Points on a hilly landscape, in no order, each with its height.
A ball rolls from a point to the lowest of its 2 nearest points, and stops where none of them is lower. Distance is the straight distance between rows; heights are no part of it.
k111: [124 165  80  90 169 135 136 113 135 173 130 114 142 104 108 138 115 132
  82 128 126 173  87 182 131 109 145 170 108 125 127 138 128 158 156 144
  58  85 146 168 129 185 172 142 136 157 147  91 102  91 122]  height 55.5
k758: [101 168 134 140 178 121 172 122  61 141 115 131 118 163 154 118 142  70
 126 146 106 145 145 134 136  83 107 123 127 134 151 141  94 100 139 168
 134  99 155  77 122 116 109 154 148 156  69  61 133  86 116]  height 29.5
k867: [142 135 109 124 126 140 138  97 132 128 128 110 113  99  97 133 112 145
 124 135 117 107 110 145 126 183 134 175 151 153  77 117 110 144 147 126
 108 109 136 102 123 136 118 118 146 149 115 146 113  96 108]  height 24.6
k762: [142 148  76 105 107 144 138  96 119 133 134 102 138 106 106 112  78 144
  92  89 126 142 111 171  93 177 100 185 187 160 127 148 120 171 174 113
  98  76 148 100 116 127 161 118 144  99 131 134  94  68  86]  height 26.7
k364: [ 66 144 160 139 152  95 146 127 107 153  85 117 135 113 157 119 120 133
  58 125 167 138 117 104 101 115 119 106  90 111 163  78 136  87 113 150
 135 125 187 185 123 150 125 148 103 109  90  78 135 139 124]  height 46.7
k497: [110 199 125 139 147 107 137 130 140 183 140  54 110 114 170 139 133 126
 179 169 114 153 107 169 112  79 103 137  72 149 105 114 119 155 160 159
  95  95 141 136 117 192 145 120 112 158 116 109 135 147 155]  height 31.4
k115: [127 100 174 109 136 128 116 137 123 125 111 144 101 151 131  99 189  98
 134 161 133 103 152 150 198 103 144 136  98 132 145  76 118 141 124 142
 120 185  82 184 156 116 103 143 108 137 129 109 126 181 141]  height 54.0
k385: [187  92 190 147 109 154 112 109  82 133 145 120 120 142 173  94 109 186
 146 117 165 155 116 122  89 140 105 112 161 162 136 135 132 115 160 146
 163 136 193 138 115  47 116 104  96  72  73 100 111 142 123]  height 79.0
k479: [114 199 125 112 106 136 143 155 127 141 110 127 121 135 137  71 118 124
 126 105  84 142 178 165 125 153 104 139  85 106 175 127 184 142 130 144
 136 128 149 147 153 183 150 111 141  88 130  73 131 141 151]  height 51.4
k721: [125 172  72 164 133 142 112 113 109 127  85  99 127 119 116  77 119 109
 139 152 105 141 129 167 113 148 143 107  84  50 101 121 146 106 159 158
 124 119 185 138 121 189 140 115 150 100 134  42 142 124 141]  height 38.0
k149: [119  96 186 149 129 102 136 166 133 102 137 136 126 127 186 147 136 118
 167 121 110 107 155 107 155  52  58  85 138 141 155 139 138 134 105 145
 127 130  59  92  98  77 140 133 123 166 128 197 108 157 167]  height 48.9
k415: [178 137 137  72 132 180 172 116 128 190 145 192 161  92  94 144  67 131
  85  66 123 133  98 121 156 134 116 208 164 101 168 163 113 213 135  85
  97 119 134 131 127 135 171 128 156 187 154 168 110  91 105]  height 30.7
k777: [105 212 119 122 113 149 113 133 141 165 124 101 107 176 128 110 150 115
 150 129 154 149 143 161  87 156 160 161 105 161 117 107 129 130 168 120
 144  97 173 128 166 183 101  91  93  66 131  98 122 121  87]  height 67.3
k785: [109 126 144  95 129 110 150 156 161 197 132 168 169 161  72 141 141  98
 108 116 140  64 111  82 163 106 146 162 141  97 182 114 110 154  88 101
  87 177  62 183 142 148 132 152 120 166 167 185 112 142 149]  height 18.1
k21: [136 170 107 165 118 156  69 103 176  88 106 105 103  51 100 129  81 161
 175 137 134 128 151 154 104 234 134 134 115 127  58 103 160 141 180 113
 164 114 140 106 158 170 147  77 138  87 153 156 132 133 125]  height 51.1
k239: [165  95 147 164 146 158 126  87  97 131 130 172 115 154 151  94  87 110
 129  99 160 145 109  90  77 117 109 107 166 128 118 141 112 104 167 138
 172 115 212  91  89  30  85 117 100 114  67 128  99 117 134]  height 76.7
k261: [123 129 126 161 112 137 107 124 139  85 174 111 147 122 124 182  99 193
 218 121 133 124 150  96  92 164 131  98 134 150  95 163 141  78 120 117
 168 116  93  78 177 115 127 119 137 104 153 165 165 111 126]  height 64.8
k883: [129 129  89 209 125  78 109 159 167  91 150  75 174 144 104 146 128 111
 156 137 127  88  98 103 106 117 141  91 140  80 129 138 154  99 109 115
 108 140  72 113 132 162 132 138 155 109 159 151 128  98 173]  height 50.3
k312: [128 166 134 159 120 116 146 107  92 115 105 150 130 132 127 102  83 130
 148 130  87 110 161  97 117 162 102 138 117  84 127 123 161 123 113 143
 161 132 166 121 141 136 114 127 167 103  76 124 143 113 165]  height 52.3
k795: [147 146 153 192 127 100 116 128  80  74 103  84 128 142  97  94 159 122
 127 153 119 107 132 123 159 182 139  91 157 102 131  87 153 128 140 117
 148 167 136  86 130 151 137 124 156  62 105 108 136  84 112]  height 64.7
k344: [155 149 158 140 129 135 141 128  98  99 144 136  99 150 127 103 135 102
 148 124  85 130 163 146 143 143  79 144 169 161 149 134 133 145 147 138
 141 122 108  54 121  79 109 118 162 138 100 158 108 118 135]  height 35.8
k397: [ 97 145 143 143 147  97 159 110  92 109 107 155 123  96 118 143 120 118
 126 152  88 124 134  93 162 120 106 121 111  90 130 146 133 120  76 135
 129 139 132 112 129 150 122 138 172 171  90 137 153 115 143]  height 57.7
k370: [ 94 152  66 118 139 116 164 112 144 128 135 160 161 154 133 139  71 114
 120 105 108 130 117  97  84 109 102 161 158 134 126 185 124 106 113 124
 133  68 157  85 124  93  91 156 150 147 109 142 109  57 142]  height 70.2
k709: [ 81 144  90  78 112 133 142 135 156 175 124 117 129  96 118 133 103 149
  43  84 162 135 119 121  82 152 135 166 134 157 141 130 125 143 114 120
  95  91 153 146 109 160 147 128  80 138 143 151 133 128  58]  height 91.2
k311: [145 106  82 144  94 100  93 134 162 131 149  79 138 101 126 139 123 149
 136 123 109 132 104 150 110 125 131 106 129 101 105 161 168 141 105 131
 101 121 101 128  64 158 163 113 122 131 171 186 131 167 153]  height 22.3
k871: [ 98  83  79  77 118 125 101 134 188  72  90 141  75  77 106 114 142  89
  30 136 137 111 168 156 151 204 154 143 114 164 106  78 124 137 139 111
 128 142 107 158 129 125 113 146 124 137 139 133 144 158  87]  height 71.9
k769: [132  74  57  95  90 126 134 141 153  83 125 132 142 121  77 100 119 130
  70 100 107 117 135 147 122 154 152 138 154  85 140 171 159 111  68 136
 120 141 119 140 103 131 122 144 144 123 150 127 146 132 131]  height 86.0
k393: [114  61 123  78 115 156 117 140 170  65 120 155 113  81  97 142 140 155
  89 124 141 105 163 144 159 177 145 146 138 162 125 104 125 123 121 122
 122 144  58 167 159  90 138 154 138 122 157 156 151 148 100]  height 68.9
k471: [138 115 145 129 166 140 146 136 131 118 126 177 148 178 148 100 131  75
 119 126 155 103 127 110 127  73 112 118 149 119 171 124 121  99 145 158
 141 138 133 105 136  75  81 133 118 138 100 102  96 123 154]  height 45.3
k461: [135 158 136 123 130 125 137 146 179 157 155  75 140 127 184 126 143 115
 165 134 134 141  94 203 126  76  84 153  93 186 145 118 125 180 180 147
  77  99  91 145 119 149 152 118 108 153 143 143 100 158 158]  height 27.1
k205: [143 146 156 171 120  82 110 107  58 101 105 107  91 176 116  68 155  90
 105 148 116 141 133 117 133 178 146 100 143 106 122  85 148 114 108 130
 180 143 194 133  97 120  74 133 133  77  67 110 135 120 125]  height 61.0
k742: [117 206  81 123 150 132 141 115 108 149 116 108 149 115  87 144 116 131
 141 118  89 139 105 165 127 148 107 181 138 126 121 154 116 144 152 125
  78  63 124 125 157 183 161 150 183 132 126  89 120  37 119]  height 59.3
k638: [114  97 134 133  99 150 125 152 168 104 155 147 131 114 173 159  98 146
 167  92 111 119 177 115 113 100  85 104 135 172 135 166 132 114 127 134
 169  95  87  69 117  95 138 106 110 150 146 185 142 149 135]  height 44.1
k826: [141 117 119 179 158 110  99  98  99 104 105  93 146  96 140 124 123 172
 139 177 133 163  86 143 120 142 158  74  93  85  97 116 149 103 146 143
 108 147 178 156 123 157 159 114 161  90 117  46 133 120 156]  height 27.2
k380: [ 62 155 146 175 186  95  91 136 126 105  76 142 107  73 139 171 149 136
 137 152 147 151 144  74 164 122 141  68  66 102  98  72 158 114 105 102
 155 136 123 133 137 187 127 111 120 139 141 142 175 135 111]  height 81.2
k772: [174  57 168 133 103 139 135 111  63 140 149  88 139 126 149 117 124 180
 112 137 157 117  88 105 113 115 132  88 169 134 140 152  91 100 119 139
 120 162 178 134  82  81 165 134 118 101  82  70 139 136 113]  height 81.3
k432: [153  84 153 129 132 125 110 114 104 126 125 120 114 138 112 128 181 139
 116 150 138 133 119 136 173 139 157  93 132 107 139 113 141 126 113 134
 119 172 129 146 117 128 145 132 112 107 139  97 130 164 118]  height 58.2
k555: [114  78 166 178 144  79 106 168 149  32 128  84 147 179 172 148 190 165
 186 180 126 136 124 112 117 118 175  54 115 149 106 143 137  40 122 110
 182 152  74 158 181 103  98 145 147  85 136 114 145 117 146]  height 26.4
k114: [126 150 150 155 135 130  60 112 155  70 112 129  92 113 127 143 106 167
 183 136 150 176 160 126  98 207 144  98 125 173  78 115 170 116 153 105
 198 116 149 100 163 120 110  85 104  67 136 177 116 145 117]  height 56.0
k9: [130 103  63  53  89 152 143 109 116 107 120 137 123 108 103 111 111 143
  92 106  97 150 164 160 113 174 143 174 150 137 117 177 123 122 103 132
 132  92 154 127 117 122 128 151 144 130 128  91 151 115  94]  height 83.7
k854: [107 200  69 147 129 131 103 144 131 121 100 158 127 164 162 102  90  50
 108  91  84 182 159 163  87 104  90 113 134 119 163 170 175 154 147 122
 127  52 160  66 115 138 142 117 135  90 139 123  88  94 149]  height 76.4
k815: [172  81 164 167 150 138 141  71  80 121 148 143 111 102 108 129 118 109
 149 150 138  91 111  92 155 120 126 128 160 123  59 120  68 117 154 154
 132 163 146  82  99  58  87 112 142 177  66 151 126 133 143]  height 73.0
k502: [ 94  92 138 131 177 125 147 145 135  90 111 188 145  72 138 137 126 110
 115 134  99 136 148 121 177  77 111 115  78  74 145 116 140 117  85 159
 113 139  87 160 143 127 127 155 179 174 129 133 140 155 174]  height 62.6
k327: [ 90 214  70 151 165 104 121 115 107 133 105  87 130 132 109 128 112  80
  93 141 104 154  98 184 103 150 118 139 147 138  93 121 114 162 180 127
  81  62 155  79 117 171 148 131 148 122 125 118  93  55 109]  height 62.2
k745: [132  83 117 137 103 162 118 165 162 104 163 125 170 100 169 155 118 194
 170  91 155 125 136 123  77  75 114 100 123 145 139 187 131  76 128 154
 131 109  85 130 147 101 165 107 114 117 166 118 154 147 136]  height 37.3
k235: [121 127 104  67 132 163 132 120 158 185  96 173 101  76 114 119  25 152
  28  62 154 154 117 118  88 155 110 178 121 138 160 130 135 189 139 100
 117  97 185 158  91 148 163 117 103 148 129 154 113 145  75]  height 92.5
k232: [132  87 193 129 107 158 133 104 113 127 134 141  88  54 113 156 130 170
 177 152 134  58 156  96 191 154 104 161 119 171  61  70  50 139 149 121
 138 161  75 132 158  86 110 113 122 174 108 173 161 169  99]  height 69.8
k897: [138  98 138 182 104  79 125 152 138 130 148  90 163 204 140 146 165 135
 181 157 126  74  87  72 115 104 151  79 144 113 127 146 129  84  92 109
 139 177 110 134 146 119 115 142 140 104 124 125 132 118 165]  height 45.6
k753: [135 152 117  68 150 136 135 119 141 184 130 121 103 112 119 132 154  88
  97 166 115 157 106 204 183 104 147 179  80 136 126 106 124 178 146 150
  65 119 136 176 128 173 130 144 111 189 151 110 118 159 120]  height 52.4
k38: [103 102 180 138 108  77 147 161 112 180 109 127 164 142  97 139 175 135
 115 129 137  44 108  45 157 102 155 117 121  78 171 102 108 121  59 101
 103 206  75 187 131 154 144 155 115 134 144 157 153 167 134]  height 6.1
k324: [ 87 100 182 165 173  96 139 168 105  69 128 121 120 163 171 175 183 154
 182 164 110 128 152  94 160  73 133  46 100 148 121 138 108  65 112 128
 159 146  62 117 167  94 110 152 143 145 132 128 158 122 129]  height 37.4
k274: [137 185 124 162  91 109 119  97  92 145 110 125  94 176 130  64  84 101
 128 116 104 130 148 117  85 189 107 155 126 113 114 131 138 128 136 134
 164 113 229 130 103 110  66 117 120  83  51 123 118 115 142]  height 57.3
k207: [118 160  80 129 120 116  98 115 151 143 113 128 105 148 185 116  98  91
 136 119 101 215 148 158  69 110 114 117 112 151 107 163 165 148 141 134
 147  46 180 102  95 134 122 100 100 104 137 138 102 142 149]  height 78.9
k213: [136  89  68 151  91 115  99 166 201  98 157  90 171 105 153 136  97 167
 154  87 133 140 114 124  46  98 125 112 129 112 102 191 161  98  99 140
 120  94  91 144 107 129 138 116 121 114 176 159 141 145 182]  height 29.7
k3: [ 55 124 120 154 184 111 116 141 146  96 109 177 126 117 126 188 135 126
 102 122 159 128 141  52 132  98 147  80 104  96 130  89 152  83  83 113
 162 125 108 133 161 133  92 133 115 138 148 178 143 135 141]  height 83.8
k332: [131 134  94 154 116  89  82 118 103 129 123  73 118 100 131 141 152 126
 136 159 102 178 107 144 141 114 149  78 101  85  97 133 166 141  96 136
 104 138 146 136  64 194 164 118 126 138 147 124 152 168 137]  height 13.2
k150: [117 137 162 151 129 141 139 145 141 103 156 143 140 146 105 167 134 157
 205 120 120  91 165  95 147 136 127 114 125 141 144 108 121  98 132 114
 165 151  49  96 200 126 121 116 142 126 157 147 147 117 135]  height 68.5
k712: [182 142 153  39 126 169 166 118 135 220 147 179 160 132 142 122  76  88
  94  95 154 161 109 114 135  92 125 210 140 125 180 170  93 210 134  94
 116 133 172 141  88 111 158 145  90 181 136 157 104 142  88]  height 22.1
k992: [114  39 113 163  75  57 102 158 145  76 138  58 160 142 135 135 142 185
 101 125 136 103 102  98  86 154 159  82 156 108 103 161 136  62  63 111
 134 152 100 174 101 120 131 135 130  87 136 144 163 137 130]  height 85.0
k505: [171  89 157 196 136 134 119 101 118 122 127 125 132 117 168  98 102 106
 148 143 164  80 113 102  99 104 107  95 145 112  96 106 109  99 169 161
 147 152 154 101  73  71 105 115 114 137  79 132 122 153 176]  height 74.7
k592: [127 176 120 132 121 165 124 138 125 157 120 135 104 179  96 128 186 103
 170 122 163  95 161 119 133 152 174 133 117 159 115  95 109  88 151 124
 167 140 134  98 166 160 101  99  99 105 144  71 152 122  80]  height 70.0
k967: [121  83 157 144 157 113 143 134 142 123 142 175 153 138 132 165 141 133
 190 163 106 109 127  75 166  72 138 102  88  84 119 146 109 101  78 132
 136 168  83 151 163 104 105 133 161 161 144 151 128 148 199]  height 67.0
k25: [167 153 159  61 120 153 163 120 111 232 165 124 122 141 157 140 126 133
 134 110 160 151  91 142 132  86  99 202 154 184 154 147  88 209 163 115
  98 103 151 119  92 104 156 120  75 173 116 165 107 154  76]  height 15.4
k806: [130 134 121 199 146  91 123 149 137 106 141 139 157 169 131 156 134  78
 165 137  95 114 115  90 144  66 107  69 127  66 146 152 169 127  97 132
 136 147 100  74 116 134 115 137 160 131 136 170 109 125 199]  height 54.7
k166: [112 130 103 102 100 138 128 128 185 161 140 139 144 172  82 152 123 147
 139  97 154  59 123  82 103 180 166 172 151 158 108 105 105 122 123  92
 156 142 101 129 151 133  97 119 107 125 164 192 132 129 107]  height 32.3
k135: [124 118  80  93  92 126 111 119 121 114 132  97 116 118 159 121 129 136
  95 115 106 202 142 176  87 131 126 126 151 170 100 182 144 139 119 140
 119  63 161 101  79 112 149 115 120 102 141 122 123 115 107]  height 81.1
k46: [127 141 117 151  79 136 119 123 136 108 128  99 131 101 142 113 106 172
 192 127 117 119 151 136  97 156 126 127 101 102  98 152 154  88 119 145
 171 129 144 140 143 160 136 105 150  95 129  93 165 141 154]  height 44.4
k47: [ 98 104 160 121 177 142 134 123 138  76 133 157 117  65  96 192 151 177
 116 143 129 126 148 124 187 147 123 127 121 157 127  87 123 133 114 122
 112 140  54 137 208 113 136 149 170 149 148 145 142 102 115]  height 64.9
k754: [134 153 137 148 142 151 142 137 106 113 132 156 115 188 153 102 163 101
 173 131 112 124 173 125 134 100 118 104 112 120 144 142 129  84 123 151
 170 132 133  97 157 111  91 118 128 122 108  77 144 124 145]  height 38.5
k225: [176  80 186 124  91 149 126  95 104 166 134 137  82  91 121 109 136 115
 156 150 141  81 141 120 175 133 112 149 140 140  89  98  64 150 147 155
 125 165 127 123  84  71 117 117 102 181  78 157 142 195 111]  height 71.5
k552: [ 76 101 116 153 170 122 157 153 157  79 121 145 132  66 115 179 137  95
 115 131 132  92 142 110 154  78 110  99 139 131 113 105  89  99 121 150
 118 121  32  90 126 119 114 138 153 199 133 168 149 128 116]  height 49.7
k494: [139 132 138  84 126 157 138 142 179 170 150 104 113 129 156 134 128 140
 115 106 172 147 102 187 107 108  96 167 140 209 157 101 125 198 201 125
  97  98 117 132 118 127 152 100  73 134 148 155  89 152  89]  height 21.7
k136: [170 118 100  53 148 157 126 106 157 131 138 163  93 155 105 114 150  68
  81 154 108 169 118 213 181 140 156 181 125 140 138 117 132 185 153 122
  96 130 123 153 133 117 101 143 144 164 145 120  75 147 145]  height 49.2
k700: [129  74 166 166 134  80 120 135 117  93 114 142 131 124 125 137 153  78
 140 139 115 103 113  89 179  67 108  75 157  82 136 132 126 128  91 137
 122 166  86  88  66  97 126 143 128 166 124 192 117 165 153]  height 52.0
k609: [138  82  85  71  94 145 112 165 179 118 142 148 152  79 109 121 101 149
  55  55 129 130 148 134 115 123 115 154 145 117 165 170 152 153  96 124
  98 136  81 168 103 141 177 132 122 135 173 149 141 150 113]  height 88.1
k950: [138 102 108  92 102 163 113 111 142 103 148 146 106 157  57 169 157 155
 149 123 130  88 150 118 156 208 176 158 163 169  88 102 106 125 119  93
 155 143  83  95 166 117 102 132 125 110 168 169 152 115  82]  height 38.8
k308: [114  94 166  90 173 169 139 124 143  75 132 182  97  64 126 132 149 144
 105 151 130 151 149 166 185 152 132 153  77 176 130  86 118 153 149 143
 110 133  80 171 213  74 111 150 177 138 136  99 106 122 139]  height 60.2
k167: [ 88 177  78 125 141 114 171 122 124 101 122 111 139 148 104 142 118 131
 146 140  86 111 145 138 116 155 124 155 135 141 119 144 111  91 138 129
 135  83 100 102 188 146 123 157 184 124 112  85 147  46 105]  height 63.3
k972: [116 132  85 110 104 131 132 138 215 171 142 153 160 162  89 134 103 113
 129  89 147  59 101  99  96 127 147 177 144 101 135 145 128 132  94 105
 109 150  84 153 122 141 105 136 121 159 168 203 108 143 168]  height 26.0
k836: [149 103 124 124 108 121 136 121 133 162 152 121 152 183 142 130 128 153
 162 128 142 120  97  97  93 101 149 126 146 126 133 167 127 109 114 115
 125 135 161 131 123 103 113 130 110 108 136 114 109 124 158]  height 39.8
k739: [ 91 118 188 107 169  98 146 128  71 148 103 163 117 135 148 123 142  99
  73 151 138 173 132 100 159  84 128 103 106 101 174  95 127 124  87 137
 136 141 174 175 113 107 103 164 105 149  76 105 118 164 132]  height 40.8
k591: [ 95 182 133 156 141 108 139 147 110 153 108  99 150 150 149 113 139 134
 109 127 124 130 118 122 109 116 117 111 106 111 169 120 168 119 122 134
 108 126 152 146 148 177 154 137 129  94 124  84 128 104 139]  height 52.2
k500: [116  95 175 129 111 142 127 158 124 126 138 167 136 152 126 162 150 172
 216 127 100  98 177  88 167 107 148  80  92 108 134 143 122  83  65 117
 177 184  80 147 155 120 126 127 131 131 165 146 172 173 144]  height 70.9
k729: [151  98 157 136 130 156 139 106 102 161 128 168 149 108  86 139 131 169
 140 129 152  86 118  77 158 134 165 117 114  80 130 106 101 103 101 128
 120 187 145 162 162 137 126 132 143 132 134  98 146 140 131]  height 62.8
k116: [127 108 194 115 108 172 155 125 102 176 136 170 109  69 107 147 136 182
 166 130 153  71 163  76 169 140 131 126  88 127 106  87  76 120 116 126
 137 175 106 163 178 124 136 119 117 146 145 121 191 167  98]  height 66.8
k702: [172 185 146 106 106 166 171 113  82 239 153 144 147 180 124 111 101 115
 167 108 136 104 107  92 114 108 112 190 144 124 166 157  94 150 144 130
 125 130 187 117 126 135 128 121 112 131  99  94 118 108 116]  height 28.6
k353: [146 188  95 145 106 144 120 135 113 171 126 114 168 116 104 111  62 131
 100  66 116 125 104 129  71 147  93 149 161 106 164 166 156 171 160 101
  87  80 152 103 107 172 201 121 133  98 146 130  99  59 117]  height 34.6
k645: [157  96  91 109 122 186 128 119 128 119 153 150 124 125  86 149 123 125
 149 103 137 112 143 138 130 142 142 128 171 151 115 138  97 119 144 122
 140 108 109  71 112 121 127 110 120 141 151 132 136 122  91]  height 32.1
k857: [130 112 159 197 123  72  78 141 143  35 107  65 125 123 123 107 170 117
 116 159 138 108 101 135 143 178 141  58 158 113 101  67 162 134 143 101
 158 162 100 102 123 132 138 109 127  55 134 183 117 119 134]  height 68.2
k12: [138 152 163 128 191  92 140 119  33 150 117 134 124 175 152 122 160  64
  97 185 105 190 110 133 170  71 118  98 126 106 169 115 126 131 112 155
 119 140 191 108 104 113 105 152 115 156  67  77 103 132 134]  height 35.7
k229: [165 191  91  82  97 165 147 142 138 228 137 132 157 172 110 111  95 103
 100  71 138 124  95 151  86 116 112 177 157 106 190 162 150 183 155 117
  85 104 153 128 108 186 172 122  93 125 163 117  97  94 114]  height 40.4
k698: [121 160  84 138 108 155  90 123 156 114  82 130 102  86 119  86  96 101
 116 125 115 130 158 174 107 195 132 128  89  92  82 103 159 144 163 147
 152 115 163 139 111 192 135  92 129 104 132 117 133 148 132]  height 45.5
k560: [ 97 107 139 117 145 107 102 130 126  73  77 143  65  97 127 105 160  56
  48 161 150 124 157 147 177 156 136 104 112 141 110  37 122 144 142 121
 140 149 124 137  99 117 100 145 109 145  99 136 130 175  89]  height 74.1
k908: [120 194  75 114 124 122 149 122  98 164 102 164 152 175 152  98  63  85
 126  98  90 154 130 124  83 105  89 159 142 103 162 198 159 142 131 132
 133  65 197 103 121 124 132 147 143 107 104 106  94  55 153]  height 73.4
k882: [ 78 132  85 135 101 107 169 150 154 102 157 119 166 138 116 147  81 144
 126 105 116  79 139  90  78 124 120 147 152 139 122 166 115  72  98 125
 142  87  92  97 154 119 111 159 157 131 126 138 164  74 121]  height 67.2
k937: [135 193  97  86  73 159 151 163 159 185 133 135 131 159 117 109 112 118
 123  81 103 121 161 153 111 153 105 177 116 141 181 154 152 159 132 121
 118 114 127 128 138 185 163 112 126 117 164 120 137 127 117]  height 45.7
k995: [148  97 150  86 140 137 159 130 145 165 143 174 155 163 130  95 150  60
 135 136 142 101 135 136 164  66 133 158 129 114 157 118  92 137 137 138
 116 169 104 156 130  98 100 152 117 184 121 122 101 163 167]  height 49.8
k832: [115 211 100 141 140 106 103 121 115 146 118  48 126 164 137 113 146 108
 105 151 137 174  91 180  65 146 150 133 130 147 103 112 133 153 178 119
  99  65 179 117 135 186 155 116 109  56 141  87  95  84 106]  height 64.6
k812: [160 168 139  98 104 133 174 137 130 132 161 123 116 162 136 101 115 111
 110 108  92 136 129 165 131 146  77 206 188 200 186 143 123 195 155 105
 132 101 118  84 135  85 124 122 155 132  93 150  86  80 125]  height 29.3
k848: [139 106 139 144 134 146 101  83 141 102 141 144 106 146 133 161 129 176
 192 146 135 164 136 109 110 150 157 102 138 149  70 134 137  97 119 120
 184 113 155 102 149  78  91 103 112 119 128 156 116 134 146]  height 60.5
k83: [118 124 166 153 104  63 126 150 100 139 107  75 130 108 110 128 166 169
 104 149 137  85 106  93 171 155 151 108 104  99 142  71 141 132  92  96
 103 214 107 189 118 186 164 144 134 118 120 128 172 135 114]  height 19.7
k350: [175 134 124 111 114 132 146 115  99 211 144 124 141 236 127  98 137  92
 150 141 147 112  91 114  91 108 151 158 138 112 153 151  96 110 122 134
 133 156 211 145 115 107  87 137  87 114  94  79 112 141 142]  height 34.3
k626: [108  88 112 133 172 145 139 136 136  90 154 139 135 145 120 164 174 121
 162 139 131 121 147 125 159  72 149  84 136 143 113 144  84  68 120 143
 140 118  57  89 149 104  95 144 135 176 160 117 133 121 122]  height 44.8
k958: [135 107 149 179 158  89  97 136 124  52 123  75 142 126 160 135 172 165
 180 201 132 162  93 147 119 142 172  66  90 120  94 145 156  73 132 123
 157 162 130 161 169 144 126 132 173  76 132  73 129 116 168]  height 9.1
k930: [145  77 126  83 172 174 132  93 127  76 134 211 124  90 117 132 110 135
  86 126 128 178 149 155 174 129 129 137 131 123 127 132 139 147 122 127
 124 120 117 132 165  69 118 142 164 137 141 109 107 118 142]  height 54.2
k455: [114 141 129 119 118 125 110 112 144 145 134  99 104  85 161 152 135 175
 182 150 123 163 129 157 110 134 122 134  72 151  84 147 130 124 134 146
 120 102 148 155 121 155 136 105 120 134 135 127 148 157 154]  height 36.8
k323: [ 89 155 146 170 158 102  82 149 111  72  91 105 101 104 166 123 188 114
 114 159 165 167 134 135 132 137 159  47  85 129  86  64 130  90 143 121
 169 115 153 136 123 158 118 112  98  97 128  98 152 130  90]  height 78.1
k718: [113 143 135 134  97  98 104 154 114 155 115  68 110  73 123 132 167 144
 122 161 110 108 132 149 183 118 130 110  83 102 120 100 141 149 105 146
  84 169 100 176  93 211 176 138 106 160 142 118 181 169 108]  height 23.0
k297: [101 126 114 120 120 131 118 163 179 144 133  94 148  70 118 131 111 177
  56  80 186 100 109 130  88 129 117 146 126 139 141 115 147 133 137 134
  72 128  90 184 123 176 176 119 107 118 163 148 134 153 115]  height 89.8
k691: [148 121 150  61 137 127 126 121 119 150 138 145  95 201 140 101 167  88
  91 139 131 180 125 181 151 116 145 162 146 172 158 109 137 173 132 123
 112 138 150 149 121  78  88 138  94 123 111 134  80 150 129]  height 45.4
k597: [115 115 163 150 135  89  77 120  94 102  88  97  56  95 164 119 172 107
 100 171 139 164 149 153 162 146 143  65 100 132  97  59 139 141 128 132
 156 135 154 138  75 134 117 115  81 115 107 142 149 184 104]  height 75.9
k226: [120 136 148 110 154 108 128 122 135 104 133 119  94 137 159 102 149 109
 115 146 104 163 138 183 138 128 101 149 120 181 129 102 139 148 154 141
 131 119 120 126 131 106  97 127 134 135  98 131  98 135 143]  height 41.0
k334: [187  95 134  89 139 182 156 109 145 136 151 172 162 115 127 117  84 148
  74  83 163 145  84 141 136 116 125 179 183 139 179 157 119 187 168  98
 101 131 128 136 127  85 172 134 133 146 153 131  87  80 106]  height 38.7
k797: [184  51 137  82 156 203 132 116 129 100 145 187 152  62 110 150 115 169
  59  89 182 163 112 142 166 105 136 133 142 122 158 132 121 156 147 124
  89 138 104 161 136  66 162 133 142 136 167  91 101 112 106]  height 46.8
k644: [154  46 120 166  83 106 129 126 104 106 130  83 151 150 141 131 134 174
 138 152 133  93  82  80  89 138 157  72 143  99  98 177  77  52  94 121
 139 177 161 154 100 126 131 139 136 112  94  81 177 133 117]  height 83.1
k856: [157 167 145  83  97 131 170 114  89 192 171 133 140 162 131 135 125 125
 160 120  99 152 116 122 132 107 107 194 171 163 149 174  92 183 117 109
 115 106 155  73 104  99 123 130 122 163 110 150 104 104 102]  height 21.8

For each start below, name the point where the ball stops.
k380 => k25
k111 => k25
k644 => k758
k297 => k742
k806 => k25
k116 => k758
k150 => k958

Call two points neighbours if one is among the 2 nearest of the other. Go from one point of each pair to the other, from neighbour to neighbour, staying as low as possible. Name the highest point that can't be avoided.
k312 and k332 => k806
k332 and k758 => k591
k867 and k332 => k950
k332 and k38 => k718
